Each row is a point on a landscape with many valleys, with its height.
From any point a ball takes the steepest step (drop divided by distance) to one of its 6 nearest points. It stops when none of these is lower. Distance is the straight distance between rows; heights are no part of it.
k_524 height 220: [ -8  13 -38   9  -1  34 -28  -7]
k_498 height 651: [-13  43 -64  18   0  49 -53 -28]
k_296 height 473: [  3  36 -26  33 -19  13 -40 -51]
k_868 height 258: [-19  33 -11 -43  22  23  16   9]
k_793 height 748: [ 17  -5  25  55 -28 -10  -9 -51]
k_636 height 221: [  9 -26   1  16  -9 -13 -10   7]
k_716 height 633: [ 22 -24  30  37 -23 -42  -7 -20]
k_843 height 899: [ 33 -45  63  81 -36 -18  11 -42]
k_714 height 791: [  7 -40  54 -32  11 -36  57  42]
k_408 height 584: [ 21 -43  34  31 -19 -50  -1   3]
k_492 height 571: [ 20 -39  25  30 -17 -44  -8   1]
k_59 height 508: [  1 -35  18  -6   3  -2  19  26]
k_191 height 600: [ 12 -57  36   1  -1 -23  29  36]
k_141 height 360: [ -2 -19  -8   5   0  10  -4  12]
k_333 height 605: [  9  32 -12  44 -23  14 -31 -62]
k_247 height 561: [ -2   3 -27  14  -5  17 -25  -7]
k_474 height 523: [ -2  57 -44  34 -17  31 -50 -64]
k_741 height 747: [ 23 -18  41  55 -29 -27   2 -38]
k_622 height 305: [-22  42 -19 -41  23  31  11   5]
k_456 height 722: [-25  40 -43 -16  15  64 -11  -5]
k_411 height 283: [-11   0  -1 -18  11  21  18  15]
k_629 height 795: [ 28 -27  49  69 -35 -12   6 -50]
k_513 height 589: [ 24 -47  38  34 -22 -54   1  -1]
k_595 height 846: [-23  40 -57  -1   9  67 -28 -11]
k_260 height 577: [ 14 -56  29  15  -8 -30  12  25]
k_132 height 812: [  5 -30  49 -45  14 -44  56  41]
k_820 height 246: [-14  20  -3 -35  16  21  19  12]
k_859 height 590: [ 15 -68  42  11  -6 -35  24  38]
k_709 height 327: [-28  66 -35 -61  36  21  -2  17]
k_889 height 765: [  3 -30  36 -28  10 -17  45  31]
k_899 height 539: [-10   7 -30   6   0  33 -18   1]
k_428 height 570: [ 14 -25  10  27 -16 -30 -16  -8]
k_18 height 293: [-10   8  13 -40  17   0  30  22]
k_146 height 609: [ 10 -53  32   1  -2 -17  27  34]
k_890 height 438: [-24  44 -25 -35  20  44   7   2]
k_430 height 201: [-19  46 -24 -64  32   2   8  26]
k_466 height 285: [-14  12 -12 -21  13  34  12   6]
k_399 height 624: [ -1 -26  26 -23   8  -5  36  27]
k_696 height 769: [ 11  15  -3  40 -22  -4 -26 -49]
k_589 height 459: [  2  -4 -21  18  -8   4 -25  -7]
k_181 height 286: [-26  58 -43 -72  41  10  -5  38]
k_6 height 242: [-24  55 -27 -58  30  15   4  15]
k_26 height 705: [ 27 -27  46  54 -31 -34   3 -37]
k_649 height 710: [ 12  16   4  53 -28   9 -19 -59]
k_766 height 645: [ 10   6  -6  31 -18 -11 -28 -31]
k_319 height 198: [-16  18 -23 -15  14  41   2   4]
k_100 height 227: [-13  21   1 -43  20   6  23  18]
k_29 height 610: [ -4  -1  23 -47  19 -20  40  30]
k_860 height 750: [  6 -36  48 -31  10 -27  52  37]
k_35 height 206: [-16  34  -9 -60  29  -4  17  26]
k_205 height 821: [  3 -22  39 -40  13 -31  49  35]
k_519 height 533: [ -8  60 -59  29 -10  39 -57 -54]
k_979 height 608: [ 24 -36  41  40 -25 -51   0 -15]
k_566 height 312: [ -3  30 -35  27 -13  13 -42 -40]
k_571 height 310: [ -6  -7 -11  -8   7  24   7  12]
k_454 height 482: [  2  21 -29  28 -15   8 -38 -36]
k_346 height 683: [ 17 -19  20  35 -21 -32 -14 -22]
k_316 height 506: [ 11 -42  13  15  -8 -19  -1  18]
k_194 height 465: [ -6  41 -46  26 -10  25 -49 -41]
k_226 height 593: [ -4   8 -34  15  -3  17 -32  -9]
k_56 height 234: [-10  23   2 -58  26 -12  25  28]
k_773 height 187: [-20  43 -30 -69  39  -4   4  40]
k_527 height 284: [ -5   7  16 -55  24 -26  33  37]
k_246 height 472: [ 13 -33  11  21 -11 -27 -10   7]
k_431 height 585: [ 17 -52  31  26 -14 -47   1  14]
k_751 height 331: [-25  57 -28 -50  27  29   3   6]
k_717 height 626: [  5  16 -19  29 -17   0 -33 -36]
k_403 height 204: [-13  30 -15 -67  35 -15  13  42]
k_439 height 371: [  0 -31   9  -2   3   4  15  22]
k_897 height 771: [ 17  -5  16  41 -24 -22 -15 -33]
k_180 height 875: [-17  25 -48   4   5  51 -30  -6]
k_656 height 652: [  8 -45  38 -12   3 -16  41  36]
k_861 height 562: [ -4  23 -41  23  -6  22 -42 -25]
k_988 height 546: [  6 -42  21  -1   0  -7  22  27]
k_993 height 244: [ -2 -22  12 -11   5   8  25  22]
k_715 height 210: [  8  -6 -12  21 -11  -7 -25 -12]
k_530 height 714: [ 20 -10  29  46 -27 -23  -6 -39]
k_955 height 271: [ -5 -16  -4  -4   5  18   8  15]
k_300 height 595: [  9 -50  25   7  -2 -18  17  28]
k_986 height 715: [-15  16 -37   1   5  44 -17  -3]
k_46 height 398: [ -7  -3  14 -29  12   3  31  21]
k_704 height 464: [-27  51 -32 -39  25  45   2   0]
k_535 height 511: [  6   5 -18  26 -14  -4 -29 -20]

For each start below, name every point that the ball comes to, in order.
k_890 | k_622 k_868 k_100 k_35 k_773
k_18 | k_100 k_35 k_773
k_411 | k_820 k_100 k_35 k_773
k_6 | k_430 k_773

Call two points neighbours if one is among the 6 nearest of the other. Go from one point of each pair to the other, from neighbour to neighbour, staying as low as possible. Name the highest point that can't be avoided.
k_715, k_566 | k_535
k_993, k_773 | k_411
k_715, k_524 | k_899
k_319, k_715 | k_141
